Each scene shows the same named points in several views. A view is turned or mirrored, shifted and resized as a whole, has a little noise and may leave points out.

Scene 1
View 1
K638: [ 4  5  4 -1 -5 13 -9 -5]
K807: [ -3   7  -4  -6 -11  17   1  -5]
K643: [ 17   1  17   4   5   3 -25  -5]
K249: [ 10  -2 -16   3  13   5 -11  -1]
K806: [ -1   4 -12  -1  -5  16  -3  -2]
K941: [  2  10   9 -11 -10  10   4 -11]
K460: [  9   2   1   3   2   9 -18  -2]
K552: [  4   4   0   1  -6  15 -13  -1]
K234: [  6   2 -16  -5  10   4   1  -7]
K728: [  3   9  17  -8 -13  13  -4  -8]
K124: [  3   3 -12  -4   3   9  -1  -5]
K432: [ 11   0  -3   3   7   7 -15  -2]
K255: [  4   3 -18  -6   6   7   2  -6]
K229: [ 12   2   7  -1   4   4 -14  -7]
K795: [  6   7   3 -11   0   5   4 -12]
View 2
K432: [-11  -6   3  -2  -3  -2   0   7]
K255: [  3  -6   7  -7 -15  -5   3  -4]
K941: [  7  -2   5 -11   2  15  16   0]
K807: [  8 -10  10 -12   0   4  13   0]
K124: [  1  -6   7  -8 -11  -4   5  -1]
K249: [-10  -5   5  -1 -13  -9  -4   2]
K460: [-10  -8   4  -2   2   0   2   9]
K638: [-2 -8  5 -7  4  6  8  6]
K643: [-20  -2  -4   2   6   9   2  15]
K795: [ 3  3  3 -9 -8 10 10 -1]
K806: [  3 -10   8  -9  -3   1   8   1]
K728: [  4  -8   7 -11   7  13  15   5]
View 3
K807: [  4  -7  13 -11 -15  -3   9  -9]
K234: [ -5  -7   3 -12   6   5  -1  -8]
K638: [13 -1 10 -4 -8 -5  4 -1]
K728: [ 19  -2  15 -12 -18  -5  10   7]
K432: [ 9  1  4  0  6 -2 -3 -1]
K806: [ 5 -5 11 -8 -7 -2  4 -7]
K460: [13  3  5  2  2 -5 -1  0]
K255: [ -9  -9   6  -9   1   3   1 -17]
K643: [25  7  5  3  6 -4 -3 14]
K124: [-1 -5  7 -9  0  2  2 -8]
K795: [  6  -7   8 -21  -4   4   6   4]
K229: [14  1  5 -5  2 -2 -1  7]
K552: [11 -1 10  0 -7 -6  2 -5]
K941: [ 11  -7  14 -19 -15   0  10   4]
View 4
K460: [  4 -14  -8  -5  -2   2   8  -2]
K229: [  2 -16  -8   1   5   5   5  -4]
K806: [-5 -3 -4  2 -3 -4  8  7]
K124: [-4 -5  0  8 -5 -6  5  3]
K234: [-3 -7  4 13 -8 -8  1 -2]
K728: [-11  -5 -16  -1  15   5  12   8]
K432: [  4 -15  -4   0  -5   1   5  -5]
K638: [-3 -8 -9 -3  4  2 10  4]
K552: [ 0 -7 -8 -6 -2  0 11  5]
K941: [-14  -1 -11   7  13   1  10   9]
K255: [-4 -4  4 13 -9 -8  3  2]
K807: [-10   2  -6   2   0  -5  11  11]
K795: [-11  -6  -6  13   9  -2   5   2]
K643: [  6 -23 -13  -6   9  10   7  -9]
K249: [  6 -14   4   6 -12  -4   1  -6]

Which points are out of place in each view (at most two, in the order of its rows)? Write none if all are in place.
view 1 -> K806
view 2 -> K728
view 3 -> K255
view 4 -> none
